A landscape with many peaks, sampled at points; each row gives a point and its height.
A climber steps from a point to the highest of its 2 nearest points, and stops where none of them is higher. Distance is the straight distance between rows; heights are no part of it.
k376 (h 7.8): [ -2  -2   3  22  16  12  10 -18  -8  19  11  31 -12  -6  -4  -1 -18   3
   0  14   7  23  11   6  -6  -9  16]
k907 (h 13.8): [ 29   6   1  -4 -17   4  25 -19   1  -8 -12  -4  -5   0   4  11  20 -18
  -8   8 -20   9  19  27  -1   4  17]
k398 (h 3.3): [  9 -13  -8   3 -11   6   3 -20   5 -10 -12  24   2  -9 -19   8  -3  17
  11  21  -6  18  20  24 -10  -5  18]
k997 (h 32.7): [  3 -27 -18 -29 -16 -33 -21   6 -11  -5   2 -13  -2 -19 -13  -4  27  -2
  -4 -10   5 -12  -6   4   5  -2   3]
k318 (h 41.3): [ 32   1 -13 -10   3 -27  -4  16 -14 -30  -6 -20   9   1 -10   9   8  -8
 -11 -15  -2   9   6  22  16  16 -15]
k470 (h 62.6): [-18  -7  14   8 -22   5   0  17   8 -19  -8  11  30   9   6   5 -21  -2
   2  12 -19   0  -8  -4  -8  -7  -5]
k120 (h 19.7): [  3   5 -12   7  -8 -16  -4 -13  -5  -1  13   4   6 -17 -28 -23  10  32
  15   1   0   0  19  10  -2  -8  -3]
k760 (h 56.5): [  0   1   1 -22  18   2 -18   1 -22  17  16  -7  -6 -16   8   5   1   1
  22   4  38 -36  -7   0 -10   7 -16]
k767 (h 14.7): [  7   9  -4  -1 -23  -2  24 -40  11  -5  -3   9  -1   8   9   1 -11  -7
   1   3 -20  23  27  -1   6   8   9]
k139 (h 4.1): [ 24  -6 -23  11  -2  15  15   7   1   0  33  -1  -1  -3  15  -2  -3   2
   7  -1 -12   9   3   8 -14  -5  -8]
k198 (h 21.5): [  2  16  15   2  20  38  -3   2   1   0  -6  -4  -1 -11  -4  17  13  -8
   3   1  -7  -2  -8   7  -8 -17  -7]
k405 (h 51.9): [  4  -7   4  -7  14   7 -10  -2 -12  33  18   9  -7   5   4  19   3   8
  10   5  27 -16  -5 -18 -19   2  -7]
k439 (h 55.9): [ -5  11 -27  -7  -3 -21   2  14 -16  -2 -15  10   0   2 -13  -2   8  -7
  14  13   3 -22 -20 -21  -9  10  -4]
k437 (h 43.8): [  2  -8  20  19   2  13  14 -14  10  -6 -21  19  10  10   5  11   3 -19
 -20  10 -18  14   3   6  -7 -17  20]
k159 (h 43.4): [  6  31   5 -10  20   2  -4  -3  23 -29 -12 -22  -9   6  -8  -9   5   5
 -14 -18 -12 -13  -3   1  17  -4 -13]
k5 (h 39.8): [-28   0  -6 -18   2  30   0  13  34 -12  12  -2  -5  -4   6  19   2   4
  13   7  -2   6  -6  -3 -15 -21  16]
k98 (h 1.8): [ 34  13 -13  12   8  -2  -6   1 -29  14  16  15   8  -7   7  -7  15   0
   6   0  20   2   0  12   2 -18 -11]
k155 (h 40.0): [ -9  -6  -1  -8   5  27 -10   3  18 -10 -10  -3  11 -13  14  -2   0   7
   4  -2   7   0   2  31 -12  -2 -12]
k519 (h 28.9): [ -2 -14  -9 -15  -4  -5 -11   6  -2   5  -9 -21  -8 -25 -16  -8  27  -4
  -9  -5   4  -3  -2  12   3  -5  12]
k64 (h 39.4): [ 17   6   8  -8  -8 -16  -4 -13  -6  -2  -6  -4 -11  28  -7  11  -3  -1
 -21  -3  13 -10   6  -3  17   8  14]
k403 (h 59.1): [-23   3  -8 -13  11  -3 -15   9  10   1   4 -15  -5 -14  21 -21 -15 -11
  13 -16  10 -18 -14 -17   9   2 -24]
k36 (h 49.1): [-14 -10  -8   9  -5  17  -4   4  -1   9   4   1  22 -19  16 -24  -2  -1
  -6   0  21  -1  12  25  -7  -4  -2]
k82 (h 36.7): [-15  -5  -8 -14   1  24  -9  13  26 -19  16 -10   6  -5  21  17 -16   8
  17   2  -4   6  -4   7 -17  -5 -12]
k947 (h 36.4): [ 35 -13  -8 -22 -14 -19 -19   8  -8 -17   6 -16   3  -1  -4   2   6   4
  -8 -13   2  -8   0   3   4  -3 -10]
k810 (h 48.6): [ 18  13  -2   0  13  18  -6  -2  -2  17  14  18 -13  20   6  27  -6  -1
   1  13  12  -1 -15 -19  -9 -10   3]
k645 (h 46.0): [-27  -5  18  21   5 -12   5   9 -19  14  22  29   8  14  -3  -8 -20   6
  18   5  -2  -8  -6 -29  -2  19  -6]
k29 (h 29.0): [ -8  21  -4   0   4   8   4 -15  12 -10  -8   0 -18   5 -19   2  -2   0
   5  11   6   5  12  -5   9  -5  16]
k267 (h 59.4): [-19   1   2  -1   2   2   2  28   7   1 -14 -13   1  -7  24  -5  -5 -25
   7 -12 -18   2 -33 -12   2   5 -12]
k659 (h 47.2): [  9  -9  -4 -11   6  -8  -8  16  -5 -23 -21 -15  17  -5  -9  19   1  -7
 -14  -8  -8  -4  -2  13  -1  19 -21]
k894 (h 40.6): [-11   9   6  10  21   6  -9   4 -12  22  16 -19   1 -25   4 -18 -14   3
   7 -13  21  -3   5  -1  11   9 -26]
k937 (h 13.6): [  7   0   1  -3   1 -24  -7 -21   5   4   8   8  -8  -7 -25  -3   4  50
   4  12   2  15  21   6   1   2  11]
k68 (h 26.4): [ 16  -4  11  -4  13   4   5   6   4   1 -26   3   7   4   7  28  14   0
  -4   0 -25  -9 -20  -3 -22   4 -17]
k545 (h 54.3): [-38  -8  18  16 -10  15   6  19 -11   8   1   7  10  -1  -5   0 -16 -20
  -4   7   0   2 -10 -14  13   0  13]
k829 (h 24.7): [-23   8  13  11   2   1   5  -9   2   3 -17  14  -7   5 -16 -14 -16   9
   1  21  -2   0  10 -18   4  -2  17]
k745 (h 52.4): [  0 -12  26  20  -5   2  14   5 -10  -8 -29   7  14   2 -12  -1   5 -12
 -23   5 -26   3   4   6   1   6   5]
k173 (h 24.6): [-10  -5 -14 -11  -8 -11  -7  -2   9  -4 -11  -6  -4 -16 -25 -17  17  19
   9  -1   2  -4   5  -5  -4 -11   9]
k127 (h 62.5): [-29   6  -6   2  15  -1  -3  15  10   6  -8 -15  -1 -11  12  -1  -9 -11
   5 -13   8  10 -16 -12   8  11 -17]
k166 (h 58.1): [-22  -5  23  21 -10   8  10  14   2   0  -1  23  20   8  10   9 -26 -17
  -6  10 -13  19 -13  -8   3 -11  12]
k554 (h 10.1): [  3  13  -7  24  14  -2  29 -33  -6  10  16  29 -13   0  11  -2 -14 -20
   5   7   3  27  13  11   3   2  12]
k109 (h 57.1): [-16   1   5  -2  -9   5   6  26  -3   6  -1  -1  -1  13  21   4 -16  -9
  10   4 -16  -9 -30 -21   4  13  -1]
k305 (h 24.0): [  8  -6  17  -5  13  20 -12   2  -1   7  -9  -3   0  -5  -6  32   6   2
   7   0  -7   2 -13 -10 -14 -10 -12]
k487 (h 44.6): [  8   3  -4 -10 -16 -16 -10 -24   8  -3 -13   2   5  18  -8   3  10  10
 -13  -2  15   0   6   7  11 -10  15]
k803 (h 49.6): [  5   4  -4  -2 -11 -14 -13  -5   7 -13 -26   9  14  19  -2  -3   6   7
  -9  -3   1  -7  -9  -5   4  -6  -5]
k153 (h 57.8): [-10 -26  -3   5 -25   4 -10  10   6  -8   5   2  26  -5   2   0 -11   8
  10   1 -15   5  -3  -5 -16 -12 -14]
k185 (h 35.7): [ 12  16   6   4  24  15  -8  10 -13  18  -3 -19   3 -21  14 -10   5 -14
   9 -15  16   2  -7   7   6  -7 -22]
k546 (h 37.3): [ 12  28   4   7  17   3   7  15   3 -27  -3 -27 -12  15   5 -14 -13  -9
 -14 -18 -15  -3   1  -4  18  13 -13]
k41 (h 48.4): [-24   6  11  12  16  -6  -8  -3 -13  22  13  -1   9  -7   0 -23  -9  15
 -13  -4  32  -6  17   4   6  16 -11]
k649 (h 26.2): [ 15   0  10  -9  -9   3   8 -12  19  -9  -2 -33 -19  12   5 -12   7   0
 -20 -20 -14  -3  14  13  11  -4  14]
k268 (h 12.1): [ 14  11   0  20   1  -7  31 -32   5   7  -2  11 -10   9  14   1 -15 -22
   0  -3 -17  37  16   2  16   7   9]
k488 (h 32.9): [  9  34  -3  10   9   1  11  -9   7  -9   6 -10 -21  14  -8  -2 -11  -9
  -1  -6  -6   8   5  -6  20   4   0]
k924 (h 37.7): [  8   2  13   8  13  -1  -2 -12   6   6 -33  17   5   4  -4   6  16  -3
 -15   6   2  14  -3  13  -3  -7  19]
k801 (h 58.4): [  1  -2 -27 -19   8 -16  -4  18 -13  -4   7  -3  -2  -7   9  -9  -1 -18
  12   0  10 -25 -17 -13 -14  17 -19]
k511 (h 62.4): [-15 -16  21   4 -14   9  -5   8  -2 -15 -26   0  17   6 -19   7 -10  -3
 -12  13 -15  -5   7  -6  -2   5   4]
k667 (h 9.5): [ 26   6 -17  -2 -12 -12  20  -9  -7  13   9  -2 -16  -4  15  -1  24  -5
  -4  12   0   6  10  30  -6  12  21]
k435 (h 53.4): [-16   8 -18 -10 -11  -9 -10  10   0 -17 -24  12  16   3  -2  -7  -3   0
  16  12   7 -20 -13 -11 -10  -4  -4]
k928 (h 8.0): [  0 -14   4   1   8   5  -8 -15  18   7 -11  19   0  -7 -18   2  -2  43
   4  17   2  19  21   0 -11  -9  15]
k996 (h 50.0): [-35  -5   6  14  -6  -4   7  12 -17  -1  14  19   9   2 -15  -8 -10  -7
   9  10   7 -15   4 -20   0   7   4]
k378 (h 29.3): [ 30  -5  -1  -4   0 -13   3   6  -5   5 -23  -3  -1  -3 -12  23  28  -1
  -4   0 -18  14 -13  10 -10   2   2]
k491 (h 40.7): [-25 -18  18  14   0 -13   3  -2 -15  15   1  16  -3  24  -2 -10 -16  22
  -1  -4  -3  -8  -1 -30  15  26   9]
k742 (h 53.5): [-13 -17 -12   2 -28  -5   5   2  16 -15  31   5   5   5  -5   4 -10   5
  15  -3 -17   7  -3 -13  -4 -20   1]
k338 (h 54.8): [ -5  11   3 -14   6   5 -26  -1  11 -17 -12 -13   9  -8   8 -30  -2  -8
   3 -18   6 -20  -9  -7  12 -16 -21]
k892 (h 19.1): [  8   8  -2  -8 -20   4  20 -32  28 -17 -10 -13  -2  11   3   0   7 -10
  -9  -5 -12  10  25  15   9  -2  16]
k291 (h 49.0): [-27  -9 -11  -4  -8  -9  13   3  31 -18  33  -2 -12   7  -7  10  -7  16
  17  -3  -6   1  15 -20  -5  -9  16]
k461 (h 49.5): [  8   7  10 -29   9  -2 -25  -3  14 -23 -15 -21  -4   5  -4 -10   2   8
 -11 -21  -1 -19  -7  -5  14 -10 -15]
k868 (h 52.3): [ 10 -10   6   1   2   6  -3  24 -10  -9  -1 -14   5   2   2  28 -13 -20
  -6  -6  -8   2  -8  -9  -1  17 -22]
k729 (h 43.5): [-20  -3 -17 -11   9  21   8   3  29 -12  26   6 -19   0  -2  19   0  19
  18   2  11  10  11  -3 -12  -6  13]
k386 (h 55.0): [ -9 -12  17  -3  -7   9   1  28  -9   3   4  -8   6   5  16  35 -23 -20
  10   6 -11  -2 -27 -19  -2   9 -12]
k344 (h 46.4): [  4   4  -9   0   3   8   9  -8   3   6  39   8 -21  19   4  21   4 -12
   5  -1   9  -5  -9 -17  -8 -11   4]
k443 (h 3.2): [ 19   6  -8  12  -4 -17   6 -14 -16  21  27  13   5   2   3 -18  18   2
   6  -4   9  -6   3   7  -6  -8  -4]
k625 (h 34.2): [-13  -9  23  16  -2  -3   1  -3  -9  26  -9  -3 -12  14 -12 -15  -5  12
 -19  -8   4   0   3 -15  24  14  13]
k977 (h 33.6): [ 15  -5  20  -9 -18  -3  -6 -15  -2   9  -5 -22 -15  25   3 -11   8   7
 -25 -16  -1 -15   0  -2  24  -2  16]
k99 (h 32.8): [ 15   0   4  -6  11  -6  -8  -2   7  19 -23  -1   0  -5  13   7  31   7
  -8  -1  -1   9 -19  10  -9  -9   7]
k823 (h 5.2): [ 11  -5  -6   8   2  -4  -1 -16  -4  20  10  26   1   7   5   1   5  17
  -4  13  16   6   6   8 -14 -11  11]
k715 (h 0.2): [ 45  25  -7  11  15  -4  -4  19 -35  -2   9  -2  10  -9   2  -9   8   5
  12  -1   9  12   7  18  11   1 -25]
k477 (h 61.2): [ -4  -2 -19 -18  11  -5  -9  14 -15   8   5  -6   2 -15  24  -8   0 -20
   1  -3  31 -26 -11  11  -7  17 -14]
k83 (h 60.8): [-20  -5  -2   7   0  -6 -10   1 -15  11  11  -2  14 -19   0 -21  10   9
 -17  -2  27   3  16  26   8   8   4]
k369 (h 6.4): [ 28  -8 -25  -6  -9  -5  16   7  -5   8  33 -15 -18  -9  14 -12  13   0
  -2  -1 -13  -3   7  25 -18  14   4]
k677 (h 27.6): [-17  -9  13  14 -16   1  18 -10  -7  18  -2  -2 -16  -4 -25 -19   3  -1
   0   7  -9  -6  11 -14   9   8  22]

Two climbers start at each pair of points below. Name the first point that both come to, or write none.
k937 and k829 -> k127
k659 and k546 -> k127
k29 and k928 -> k127

Where does a climber stop that starts at each point below?
k318 -> k127
k5 -> k470
k64 -> k477
k398 -> k127
k305 -> k470
